Each row is a point on a tangle of strands that fork and nearly touch. The rows are in no order.
Points whose rows are less than 107 apart are linked; no others are. Some points are linked to none.
dalog: [  2   8  14 -18 -13   8   8  15   9   7 -29  13  14 -11 -15 -12   7  -5
  31   3  73  29  11  31  16   9  10  45  36  15 -14   4  41  26 -11 -42
  -1 -11   3  19 -30  23]
veso: [-10  14  -5  17   9  -1 -35   2  30  -9 -38 -29  24 -12   7  24  31   1
  -4 -10 -31 -54 -19 -36 -21 -38 -38 -55 -37  22 -35  11  -2 -22  21  26
  20  -5  12  27  29  28]
Linup: [ 21 -20   8 -10 -19  24 -16  29  -7 -12 -28 -22  -7 -35 -51 -23  -2  -9
  38  15 -12 -20  20   9  16 -13  35  43  12  10 -26 -12  38  34   9 -33
 -13   7 -19  -4  -2  -2]
lesu: [  5 -13 -29 -11  44   0  18   0  -9  20 -38  40  24  29  14  17   3   6
  22  -8  49 -25 -13   6 -23  -7  -2   6  27 -10   8   0   7 -30 -30   2
  47  19   4   0  22   1]
dazi: [ -3   5  12  14 -17   0 -39   0   9   4 -21 -13  -6  -1  12  26  -8   2
 -56  14  -7 -21 -21  -5  24  -2  10 -29 -24  23 -36  22 -11   7  20  39
 -30 -24  -7   1 -17   7]
naba: [  8  27  -7  11  -6 -27   4   2  -7   3  25 -22   1   4  15  28  21   3
 -36 -15 -26  29  -9  31  12   6   4 -13 -12   3  20  19  13  14  31  47
  12  -6  -2   0 -52 -17]
segut: [ 20 -29  25  -2 -15  28   3  16  -4 -18 -24 -13 -16 -28 -28 -26  -1  -8
  25  35  -4   1  39  -5  -5 -25  31  44  19  23 -16 -23  27  14 -23 -41
 -36  -6   2  23  25  -5]
Luk: [ 24 -16 -18  -4  20  -8  13 -23 -31  -5  29 -23  -6   0  -7 -18  20  10
  -5  -9 -63   6 -14  41   8  -8 -13  15  10 -40  93 -27   9  -8   2 -32
  -8   2   8 -22 -15 -30]
bubig: [ -3 -48   0 -26 -14  23 -13 -11  10 -16  -4  27  28   4  13 -27 -17  -3
 -23   2  31   7 -20   0   4  22   0   3  12  -2   2  19 -15   1  -2 -14
  -7  14  -1   4  -2   7]
zede: [-36   9  23 -27 -43  -8 -12  25  13   5   4  17  22   3  -7 -19 -29 -13
  10 -42  67  19 -20  -5   2  52  12 -12   9 -10 -48  33  -7  28  14 -19
  28   8 -25 -33 -20  29]
Mena: [ 27   5  -6 -11  11   1   7   1 -10  31 -38  -1  -9   1 -24  25  14   9
  23  -6  33 -15   2  48  32 -18  23  58  23  -2 -10 -13  61  26  -1 -16
   5  -8  -3   6 -39  -2]
kagi: [-48  -9 -12   5  -3 -25   6 -21  -2  20   5  40   9  21   6  24 -19   8
  -1 -47  12 -30 -15 -36 -14  18   0 -30 -14 -30 -20  10 -43 -31  22  15
  47  10 -56 -36  19  -1]
nevuf: [ 11   6  14  -2 -11  -9  36 -25 -22  10  37 -26 -29  -2 -16 -19 -10   0
   0 -18 -43  60  19  48  41  11 -20  18  -1 -24  38 -21 -23  23  22 -24
 -23 -24 -18  -5 -29 -15]
vulag: [-10 -14   7  -8 -31  -4 -41  56  13 -25  12   5  51 -18  19 -18  10 -13
 -11   2  41   8 -27 -19 -25  49   6 -17  14  13 -22  46  11  14 -22  23
  26  20  11 -11 -22  24]
tego: [  3 -10   1  -4 -11   1   0  24  -5 -14  29  20 -10  11  37  15  -8  -2
 -34  33   3  26 -10  -4  -8  19  16 -10  11  13   0  16 -13   5 -32  31
 -31  -4  23  -2   4 -10]
lilu: [  1 -46 -29 -23  22  13   2 -15 -19   4  16  37  21  20  -2 -25 -15   1
  -5   1  -1  -9 -35 -26 -19  17  -5  -5  17 -37  33  13 -25 -33 -24  -9
  15  39  -3 -23  25 -22]
lav: [ 19 -15   8 -27  -8  13   3  37 -37 -14  13   3  -4  -7 -11 -12  -4  -1
   7  21  17  22  -3  32 -13   8  45  51  46  -1  24  -6  36  10 -34 -20
 -24   8  27 -35 -21 -20]
mitis: [ 17 -39 -23 -10  11   7  -1 -16 -11 -15  33   8  23  18  27   6  13   6
 -52   6 -42  14 -40  20  -1  12 -22 -10  -4 -26  70  11 -14 -21   7  14
   1   6  13 -13 -12 -13]
mapi: [ 11 -15  37  -5 -24  43  -1  24  -4 -20 -18  -2 -37 -23 -10 -27 -29  -4
   6  44  17  27  39 -26   1  -5  29  20  13  30 -29 -15  -4  14 -48 -26
 -66  -9  13  17  38   3]
mida: [-11  17   9  28 -28   2  -9  21  -6 -47  60 -41 -31 -21   9 -13  -2  -7
 -21  38 -66  11  17 -35 -17  -6   2 -29 -18  17   9  -7 -12  11 -10  26
 -26   5  13   1  10  -7]
Besif: [  8 -11  11 -18   7  19  -1  15   5  10 -54  33  10   8   7  11   4  -1
   8   8  74  10 -11  18  31   8  21  30  25  11 -21   6  38  10 -15 -23
 -19  -9  13  17  -8  19]
vitu: [  0  -1   5   3 -35   6 -56  32  18 -21   6 -34  36 -35 -21 -22  28 -16
   0  -2 -24 -37 -17 -24  -8  -1 -11 -23 -15  24 -31  18   8  23  23  21
  26   7   0  10 -16  18]
Keb: [ 18   8 -24  -8  20 -24  -2  31 -26   1   2   9  15   5   1  19  12  -3
  25   4   4 -25 -15   6 -39  11  21  12  21   3  20   4  42 -25 -27  32
  33  36  21 -18 -10 -26]
zof: [  9 -48   2 -15  17  24  -1 -19   2   3 -38  35 -10  24  32  17 -29   4
 -40  22  15   0  -3 -16  21   8  12   7   2 -11 -13  12 -21 -26 -21   5
 -45  -4   3  14  25  -4]
mome: [ 31   3  28  -5 -26  15  -2  27 -20 -14  -3 -39  -8 -40 -51 -17  16  -4
  22  18 -16  -7  34  22  11 -23  22  51  18   5 -12 -29  47  40  17 -34
   0 -22 -15   0 -43 -13]
gos: [-27  33  26   9 -17 -13  -1  -6  37  15 -14   5  15   6  13 -10   1 -10
  -4 -28  57  29  -2  -8  12  20 -13 -16  -4  16 -47  15  -9  22  29   7
   6 -26 -15   1 -23  42]
puluf: [-15   2   8   5 -14   7 -41  26  29 -11   0 -11  37 -13   2  -7   8 -11
   8 -18  10 -37 -19 -35 -11   6  -1 -37  -9  18 -50  18 -20   0   3  17
  25  16  -3   9  19  33]
labit: [-19   0 -21  17  37 -10  39 -33   7   0  18  29  -5  31  33  -8  11  -5
   9  -4  23  22   5 -18 -25  -1 -44  -8  12 -19  34 -11 -24 -28 -16 -13
  33   2  23  14  47  -3]
Zazug: [-18  -2 -22  -9  16   3   9 -23 -21  28 -13  28 -53  28 -12  29 -31   9
  -4   1 -30 -38  11 -18  11 -11  36 -23 -21 -24 -20  -8 -19 -38   8  39
 -41   2 -14 -29  40 -17]
dugu: [ 31 -41  29  -4 -26  32  38 -18 -14  -2  -1  -9 -48 -16  -5 -29 -27   3
  11  20   1  60  33  15  34  -2   2  46  15 -17  20 -35  -9  24  -6 -70
 -65 -22   5  22  -1 -11]
Gine: [-29  51   7  21  -1 -20  -5 -15   9  21  -8 -10 -22   7  11  28  10   4
  -1 -14  -3  -4  14 -14  29 -23   5 -35 -27  17 -42   3 -19  15  20  32
  -6 -26 -17   5   5  19]
lipi: [ -9   4   6 -11 -31  -5 -23   2   2  -3  11  -8   0 -15 -41 -25 -22  -7
  26  -8  -1 -15   0   6   1   6   4  -2 -10  -5 -10   3   1  25  26 -30
  13  13 -20 -31 -12   6]
Gar: [ 15 -19   7  20  15  36 -29  15  26 -20 -45 -28   5 -13   2 -16   1  -6
 -14  28 -23 -32  -3 -52 -20 -38 -24 -31 -20  41 -29 -12 -22 -29 -35   3
 -31   0  19  43  47  28]
Darup: [ 10   7  20   8 -20   9  46 -19  -4   5   2 -18 -43  -3 -23 -28 -13  -6
  24  23  11  58  44  23  33 -19  -2  37   3   4   4 -28  -2  29   0 -48
 -40 -22 -14  19   4  -5]
ruk: [-22   1 -10   2   9  -5 -11 -26   7  17 -30  22  10  15  -3  12 -10   8
  10 -29  11 -46 -12 -31   7   1 -15 -33 -22 -17 -51  17 -40 -24  26   0
  32   3 -35 -17  27  17]
moza: [  5  14  22   7 -31 -12  35 -19  -5   9  24 -33 -29  -9 -15 -30 -11   5
  18  -2  -6  58  26  34  37   7   5  22  -4  -3   7 -13   2  40  23 -33
 -18 -27 -25   8 -25   0]
Varuz: [ -9  19   1  -4 -11   0  20 -18   1   9  15 -12  -9 -11 -52 -37 -14 -12
  39 -20 -21  17  18  18  13  -8  -6   5   2 -18  15 -24 -15  12  21 -49
  13  13 -23 -32 -14  -6]
diga: [  3  30  -9 -17  -5 -15 -11  20 -19  19   2 -20   3  -2 -32   0 -10   0
  13 -22 -21   3  -6  65  14  -5  28  23  20 -10  21  -2  18  19   8 -30
   0   2  -7 -51 -71 -24]
tevib: [ 25   9  11  27  21  13 -19  -9  24   1 -38 -24  12 -11   4  24  35   2
 -18   7   3  -3  15   3 -15 -43 -34   3 -10  44   2 -14  39  11  -4  12
   6 -44  26  73  -5  25]
Todu: [-20  -1 -24  -9  14  -8  23  -7 -10  16  -6  39  14  18  12  10 -15   1
  25  -9  39  -9   7  -6 -21  11   5  -8  11 -18 -18   1 -30 -36 -17   2
  37  16 -14 -15  31  -2]
nono: [  5  32   3   9   7 -12 -18 -13   8   9  -4 -32   3 -10 -47  -8   8   9
  17 -18 -26 -34  -6  11  13  -5  -4  -5 -17   7 -22  -5  20  24  35   3
  24  -3 -27 -13 -23   6]
fadul: [  7  -9  32   9 -31  14  -1  23   2 -26  25   1 -23 -16  21 -22 -22 -10
 -23  45   1  44  18 -16   1  12  29   4   5  29  -4 -10   0  22 -42   4
 -47 -10  31  11  12  -1]
gemi: [-43  42  -2  11 -19 -38  -2  14 -14   3  14  11 -23  15   7  48 -10  13
   0 -22 -21 -27  -1 -25 -13  13  42 -49 -29   2 -53  22 -33 -20  33  61
  11  11 -15 -58   7  -3]
rugol: [ 36   4   1   4  10   8 -36   8  14 -17 -26 -32  34 -10 -10  24  36  -2
 -17  18 -29 -27  -4  -2 -14 -32 -24   0  -1  28  16  -3  39   8  26  19
   9  -9  22  73 -14  14]
Gime: [-32  24  27 -17 -42  -8   6  11  27  16   1  -3   7 -11 -24 -26 -20  -9
  31 -22  62  30   8   4  16  26   0   1   5  14 -48  17  -5  42  20 -34
   5  -7 -13  -6 -18  32]
vus: [ -9  33   4  14  11 -10 -24  15  27  -6 -17 -14  12 -15  -7  15  25  -8
  35 -28 -11 -60   1 -39 -27 -15 -10 -45 -24  21 -62   8  -3 -15  14  20
  40  13  -6   2  30  29]
Dafif: [ -2 -12 -11  -1  24  12  -9 -21  37   6 -33  13  47  -8   7 -13  28 -11
  20 -14  52 -23 -14  -3 -19  -4 -36  -2  -1   5   4  16   8 -10  -2 -23
  45   9   6  34  20  34]
meto: [-18   3  -4   6   0  -8  14   2 -10  -7  33  31 -16  24  32   4 -18  -2
 -14  18   8  20   5 -23 -15  22  11 -26   6  -3   5  11 -27 -19 -19  19
  -3  19   5 -21  16 -12]
Tope: [  2  -3   4   3   3   0 -27   4  31 -11  -5   4  45  -9  14 -17  20 -13
 -13  -4  38   1 -22  -5 -13  12 -37 -10  17  22   2  30  14   4   2   1
  41  -6  15  27 -24  20]
sukit: [-19 -20  13 -23 -23   1 -35  30  12 -13   5  19  48 -11  11 -21 -16  -7
 -27 -12  54  13 -33  -6   0  41   2  -3   2   6 -39  38 -14   7  -3   2
  12   7  -7  -5 -21  23]
zimub: [  9 -54  -7 -30  13  21   2 -15  -5 -18   9  26  18   8  11 -34 -13  -8
   2   1  12  10 -22   1  -2  17 -15  19  19 -36  44  -2 -12 -27  -8 -43
 -10  25   8  -4  23   2]
lunur: [ -9  -7  23  -8   1  24 -12   3  30  16 -43  25  17  13  24  -1 -10  -3
  -7   3  77  14  -4 -13  10  17  10   7  14  10 -33  17   6   1 -24  -8
 -26 -10   0  22   1  33]
liton: [ 14  20  10   0  11  -7  12  -1   8  17 -28   2  10  -8 -13   0  16   4
  34 -13  57  -1  14  39   1  -8   0  42  24  12   9 -18  66  20  -1 -33
  14  -7  11   9 -29  16]
fad: [-23  -1  11  -2   9  -6  17 -15   7  33 -31  33   6  29  48  21 -21   3
 -21   0  64  38  -7   1  19  14  10  12   9   0 -22  21  -4  -8 -10  16
 -19 -22  -8  14 -15   8]
Panu: [ 30 -45  -1 -12   3  29 -10 -39   1   1  -5 -11  -1  10  16  -5  -8   6
 -49  15 -30  16  -5  24  51  14 -17  14 -23 -15  24  -7  -7  11  15  -8
 -48 -25  -5  30 -13   1]
modir: [-25 -22 -27  13  11 -22  19 -14 -24  26  -7  44  17  31  24  49  -6  23
  -4 -27  14 -26 -10 -17 -13  11   3 -18  -7 -23  -9  16 -32 -42   4  29
  52  12 -36 -16  17 -16]
Muru: [-13  -5 -16 -20  14   7  48 -32 -22  27  -1  23 -42  26 -25 -10 -33   1
  44   5   8  12  16  14  25  -7  25  20  -2 -29   0 -27 -17  -9  -5 -56
 -29  17 -18 -26  31 -26]
vusip: [ -8  32  14  35  16 -25  19  -5  16   5  12   6  -5   7  65  27  27  -6
 -32   8  23  46  16   5  11  -3 -23   0  -8  24  11   5  -6  12 -12  33
   0 -43  30  36 -14   8]
fisob: [-19  35  15   0   4 -24  19 -14  22  20  -1  16   9   7  20   4   7  -1
  11 -25  68  36   9  24   7  12 -14  10  11   7 -11  10  13  16  10  -3
  23 -25  -2   9 -41  26]
maded: [ 20   6  25  11 -16  -8  28  20 -15 -40  61 -42 -26 -38  -7 -24  23  -4
  -8  27 -56  44  41  13 -17  -8 -20  27  -1  -1  56 -38   6  30   0   4
   3 -26   6   7  -7 -25]
Fote: [ 11  -5  -2 -11 -15  -7   9  12 -24   7  18  -7  -3   4 -12  -1 -17   3
 -13   8   2  28  -3  52  18  22  28  33  27 -10  30   1  17  16 -14 -20
 -22  -6   7 -26 -56 -24]
tivor: [ 22  20  25  24 -16   0  -7   4   2  -1  10 -45   4 -41 -24 -10  21  -3
   7   0  -8   4  24  23   7 -12 -10  40   7  13   9 -14  57  37  23 -11
  18 -27 -18  32 -45  -6]
Biv: [ 20 -18 -22 -20  16  -7  -5 -16 -15   6  16  -6  38  12  16  13  18  15
 -28 -14 -17  11 -41  48  20  10 -21  15   6 -28  74   3  19  -7   4 -10
  12   4   8  -3 -51 -20]
Kapu: [ 28  -4  32  10 -15  -4  39  16 -13 -18  40 -42 -39 -42 -37 -34  13  -1
  15  18 -35  46  49  15   6 -14  -8  52  26 -16  37 -47   9  34   6 -44
  -3 -41 -19   8 -16 -21]
Lek: [  4 -46  -1 -22 -14  32   2  -4   5 -13 -24  20  14 -18 -21 -44  -5  -6
  29  15  39  -8  -3   6  -2   7  13  52  28  -6  -5  -3  21  -4 -17 -64
 -11  19  -9   3  21   5]
zer: [ 19   4 -13  -1  11  -2  42 -31 -20   6  35 -25 -20   9   7  -3   4   2
  -6 -15 -48  40  17  44  26   6 -37  19  -5 -38  74 -33 -13   9  18 -26
 -19 -11  -4   7  -5 -26]
nizip: [ 16 -47  -5  -8   3   7   7 -39  -1 -11  35   8  -4  16  30  -5  -7   4
 -50   3 -41  23 -17  16  29  20 -19   5 -15 -35  60   8 -31 -12  14  -4
 -36  -7   9   8 -17 -11]
fip: [ 10 -20 -21 -15  37  -1   3 -36  -5  14 -37  26   6  31  17  19   4  12
  -4   5   3 -32  -9  -1  -2  -9 -13  10  -1 -16  18   0  -4 -26 -10 -10
  15  11  11  17  30  -3]
memol: [-24  -1  -6  13  13 -12 -18  -8   5  16 -37  17  17   5  26  50   2  14
 -15 -35  29 -39 -22 -39 -25  -4 -23 -42 -18  -1 -43  23 -29 -39  22  16
  49 -12 -34  11  29  23]
Nabo: [  6 -16 -10  13  22  30 -31  22  30 -17 -37 -21  38 -14  14  17  15  -7
  -8   4 -33 -44 -20 -58 -32 -35 -38 -62 -34  41 -29  11 -33 -43 -12  27
   8  10  21  35  44  24]
Mon: [ 14  31  10  16 -23 -22 -32  12   5 -10  12 -36   3 -22  -7  28  28  17
 -29   5 -30 -12 -10   8  15  -3   3 -13 -22  31  -1   5  29  22  33  49
  -3  -9   0  12 -36   1]
vitub: [-13  26  22   9 -19  14 -44  19  14  -1 -34  -7  -3   1  10  35  -6   5
 -31   3  -2 -33 -17 -40  14  -7  21 -51 -30  18 -73  18 -18 -10  14  45
 -30  -9 -11  -6  11  18]
Vep: [-14 -30 -13  -8  14  16  -2 -17 -26  17 -32  35 -34  32  14  41 -41  13
 -28  11  -1 -27   1 -40  16   8  31 -10 -12 -13 -23   8 -27 -34 -10  38
 -37   7 -12 -14  26 -26]
veg: [-27  -2 -33  23  31 -17  15  -4  16  -5  23   9  21   9  31  10  27   0
   9 -15   6   3  -4 -22 -44 -11 -38 -28  -8 -11  24   2 -15 -23   6  11
  53   9  19  15  39   4]
fudu: [-21   5 -14 -13   0  12  49 -22 -16  14  14   7 -29   5 -44 -37 -31  -5
  48 -21 -15  27  11  20   8  -9  -3  13   8 -22  17 -29 -31  -1  13 -66
  -4  14 -26 -43  23 -18]
kis: [ 42   8  10   4  -6  -2 -51   7   8  -9  -5 -46  16 -25 -30  13  31   7
 -19  15 -42 -32  -7   9  10 -17  -5  16 -11  21  12  -3  45  25  32  25
   5 -12   5  31 -50   2]
domo: [  5 -12  -3 -24 -13   1   4  13 -17 -23  40  -4   1 -13 -34 -42 -20  -4
  22   0 -20   5   1   9 -27  11   8  17  26 -26  39 -11  -8  -8 -17 -31
   0  32  -5 -42   7 -22]
Zot: [  9 -13  10   0 -14  17 -16 -21  13   4  -9  -8 -11 -10  11   2  -5   9
 -43  16 -14   9  -2   8  35 -12  -5  -4 -23  13  -6  11  -9  19  12  12
 -51 -20  -4  33 -25  -3]
zirak: [-21  44 -10  17   4 -24  16  19   1  -3   7  -3  -7  10   6  20   0  -9
  21  12 -14 -11  15 -22 -26 -16  16 -28  -7  20 -20   0   0  -2 -17  52
   8   9  19 -10  26  -1]
sigip: [ 13  -1 -17 -20   4  -2  -2  37 -24  -1   0  14  21   6  -9  13   3   4
   9   7  26 -13 -16  37 -21   9  42  40  33 -10  34  -2  43  -9 -39  -1
  13  20  33 -37 -20 -25]
noso: [ -8 -30   3  -3  17  10  -3 -10   9  16 -36  39  -3  27  57  35 -19   9
 -52   8  32  26 -19 -10  33  18  -6   2  11 -10  -9  23 -16 -26 -18  21
 -23 -24  -6  18  -3  15]
Bilif: [ 10  16 -22  -8  13 -31   7 -10 -17  28  20  -7  13  17  11  17  18  15
 -33 -25 -31  16 -26  33  23  25  -9   5  -8 -26  44  14   3  11  31   8
  24   1  -7 -27 -68 -13]
Nen: [ 16  -9 -22  -8  15  -2 -19 -19 -10   1   5 -15  -3   0 -14   3  -8   0
  -9   9 -47 -30  -2  13   8 -11  -1 -12 -20 -14  28   1  -3  -2  25  26
   3  15  -1 -18 -10 -15]
Lako: [-27   4 -19  14  18  -8   3 -20  33   5  -3  24  48   6  21 -12  20  -5
  21 -32  39  -8 -15  -5 -29  12 -46 -18   7 -15   2  13 -19 -22   5 -19
  61   7   5  11  14  26]
bope: [ -3  29   9  14 -12 -14  14 -10  17   5  26 -27   8 -30 -11 -20  25   3
  22 -26   1  27  26  25  -2 -16 -30   9  -7  11   5  -6  19  33  28 -21
  24 -13  -7  17 -25  16]
mog: [-21  20   3  16  -6   8 -10  18   7 -13   4 -12 -11  -5  12   8  -3 -15
  -1  17 -25 -16   2 -37 -14  -8  23 -37 -19  27 -27   1 -17  -6 -20  29
 -23   4  11   0  27   3]
Zev: [ 15  -6 -25 -16  24   0  17  11 -21   6 -30  47  11  23  13  12   7   9
  27   5  48 -13  -8  15 -17  -7  23  47  38 -10  24  -2  43 -26 -43  -8
  23  15  30  -7   9  -1]
levir: [ 37 -38 -13 -16  17  18  -2   1 -32 -20  10 -19  -9 -14 -20 -21  13  -4
   5  21 -47 -19  -7  23 -21 -13  11  33  21 -23  71 -33  28 -18 -16 -27
 -12  12  17 -14   1 -32]
Lag: [  9  -3  -6   2  21  13  23 -39  15  17 -34  11 -13  19  -6   0  -6  -3
  10   0  24   3  20  16  35  -5 -19  22 -15  -5   0 -16  11  13   5 -27
 -12 -12  -8  38   7  16]
mif: [ 14  -7   7  19  -6  12 -17   3 -11 -27  15 -36 -35 -28   1  -2  -1  -5
 -24  44 -68 -13  22 -28  -7 -17  14 -11  -9  30  12 -13   3  -1 -16  33
 -43  -4  20  26  20 -16]
buf: [ -9  57  10  35  17  -2   0 -10  38  16 -39 -18 -23   6  24  41  20   4
   1 -11   9  -8  26  -8  17 -37 -28 -35 -29  34 -33  -5  -2   3  -4  25
 -10 -31   2  35   1  29]
Rusut: [-26  42   0   4 -14 -26 -11  35 -17 -13  27  -6 -27   3 -13  22 -13   5
  24  -4 -12 -30   8 -24 -29   7  38 -47  -5   9 -58  12  -3   8   4  49
   7  22   6 -48  19  -9]
budi: [ 13   6 -24 -10   6  -8 -26  38 -19 -11  10 -13  28 -13 -26  -6  18  -6
  23  -1 -15 -53 -19  -8 -51   1   7  -1  10   7   3  12  27  -5 -17  28
  46  38  15 -30   1 -14]
zon: [ 10  11   1  -6  -6 -14 -41  33   9 -10  10 -26  39 -31 -25  -3  17  -7
  15 -14  -7 -39 -20  -1 -19  11   0 -16  -1   9 -20  22  32  16  23  36
  45  18   1 -17 -32   2]
vivi: [ 22 -34 -15 -12  14   2 -13 -26  -9   0 -17   7   3  18 -17  11  -8   9
 -19  10 -15 -27 -12   9  12 -10   1  26   1 -26  29   2  13 -12  17  -3
  -5  23  -2   2   6  -5]
ditu: [-20 -14 -34 -24  19  -7  20  -4 -26   9  26  51  11  25  -4   0 -24  10
   6 -13 -15 -13 -22 -19 -27  27  15 -27   3 -41  18   4 -44 -34 -16   0
  23  37 -22 -61  22 -35]
raba: [ 10 -29  18 -11 -12  20  30 -18   8  -6  18  16 -35   8   8 -36 -32   2
  -6  21  12  67  16  15  33  22   7  25  12  -8  20   3 -21   9 -16 -39
 -68 -11   5  10   3   5]
ged: [ 23 -19   9   3  -3  32 -36  15   8 -35 -20 -29 -10 -21  -5  -3  -6  -9
 -28  56 -62 -38   8 -41  -9 -45   4 -23 -20  42 -13  -9 -14 -15 -25  26
 -47  -8  26  30  47   5]
zar: [ -4  -8  -6  13  21  -6  43 -29   1 -14  41   5 -21  18  15 -35   7 -13
  34  10 -16  17  18 -18 -30 -15 -28  -8  -4 -13  33 -32 -32 -13 -30 -19
   8  16  14   7  69 -10]
gozen: [-20  30 -23   4   5 -34  25  14 -29   8  29  25 -11  31   4  19  -6   7
   1  -5   4   8  -5   4 -33  19  16  -8  16 -12  18   5 -10 -19 -18  19
  20  19   6 -46   1 -31]
vove: [ 12  26  -8  19  34   6  -6  -7  30  17 -59 -22   4  15  12  31  21  -2
  -2  -3   8 -21  10 -16 -18 -29 -31 -13 -14  32  -7  -5  13 -14  -2  13
 -11 -23  22  51  24  17]
Neguk: [-12  31   1  13  11 -10  21 -13  24  11   0  17  -6   5  36   7  12   1
   3  -7  28  30   9  10   0  -3 -17  -2  -3  14  -4  -1  17  10  -5  16
   2 -18  13  29  -1  16]
Vezal: [-23  55  18  24   5 -27 -10   1  13  16  -5  -5  -7  15  -3  28  20   8
  15 -35   6 -42  -2  -5   3  -5  -8 -36 -19  10 -58  13  -8   3  35  23
  29  -6 -17  -4   4  24]
baviv: [ 18  34  -5  -7  -7 -20  -4  -9 -19  29 -14 -30  -6  -8 -52   9  16   5
  25 -31 -12 -25  -7  42  20 -10  20  20  -9  -8   3  -3  31  29  41 -11
  20   9 -22 -26 -49  -9]
ridez: [  9   3 -26   9  25   4  31 -21 -19 -11  23   9 -42  16 -14 -25  -4   2
  32   6 -31 -11  25   1 -22 -18   4   0   3 -20  31 -34 -14 -10  -7 -10
  -4  31  12 -17  36 -35]
gef: [  3  23  21  35 -27 -15   4  20   4 -40  58 -44 -24 -44  -1 -23  27  -3
  -1  22 -59  27  29 -17 -30 -19 -12 -18  -9  14  24 -20 -13  26   6  23
   9 -14  13  18   2 -16]
popob: [ -9 -12   0  -2  17   7  40 -50   0  32 -14  27 -40  34 -13   5 -18   1
  16  -4  15  16  25  17  39  -9   3  26 -11 -22 -10 -18 -12 -18  -2 -44
 -44  -1 -14   8  32 -10]
gubom: [-35   8 -15  37 -11 -45  15  11  -6  10  35  15 -12  11  29  40   0  20
 -33 -24 -21  -5 -21 -34   1  16   1 -52 -33 -12 -38  21 -38 -20  33  62
  26  12 -20 -33  -6  -8]
Litap: [ -8   2 -13   0  23  -7  28 -21 -20  12  11  25 -48  28  -5   5 -29   4
  15  12 -38 -14  10 -20  -7 -13  19 -15  -8 -17  -9 -14 -28 -21 -14   5
 -26  25  -2 -27  47 -29]
Zop: [  2 -26  11   0 -18  15 -45  50  26 -34  10  -5  68 -37   9 -31  16 -21
  -3   2  30   0 -18 -21 -20  27 -22  -2  18  27  -6  26  12  14 -20   3
  26   1  18  33  -4  35]
bafe: [-36  13 -29 -22   8 -26  35   7 -45  23  28  44  -3  34  -1  26 -27   9
   6 -38  -3   4 -16   2 -27  29  28 -14  19 -41  24   1 -17 -39 -18  24
  38  27   6 -71   2 -37]
tedo: [-21  16  27  26 -31  27 -33  27  34 -15 -11 -14   1 -21  13  -2  -9  -8
 -13   7 -12 -10   5 -47   8 -12  13 -50 -34  43 -65  14 -28  -3 -11  22
 -42 -13  -5   5  15  28]
dilon: [-10 -35  12 -30 -26  16  -3  -4  -8   1  16  17  -8  -2  10 -22 -40  -4
 -22  16   6  31 -10  -2  24  21  10   8  -4 -10  -1  15 -20  -2  -1 -16
 -43  -4 -11  -8   2 -11]
satos: [ 37 -13  -4  -7  10  -3  -5  15 -16 -22  15 -26   9 -24 -26 -19  37   2
  14  -3 -22   3   1  23 -15 -11 -14  37  15  -8  57 -36  35  14   0 -24
  25   0  10  14 -14 -17]

Follow the links from the first point to the second, and from the first to the third. Name the last point that the two ways share.
Bilif, zon, Kapu | vus
Zazug, moza, mome | bubig
Nabo, nono, Bilif | vus
vivi, Bilif, baviv | sigip
Gime, Zazug, levir | sukit

A fork is a point with three links, a tip a point with one. Leave the first point through the second and follow the links. Name the first fork or tip that comes.
ridez, Litap | Mena
dalog, Besif | sukit
Biv, Bilif | vus
vove, tevib | gubom
gozen, meto | bope
Fote, diga | Lag
tego, meto | bubig
dugu, Darup | satos
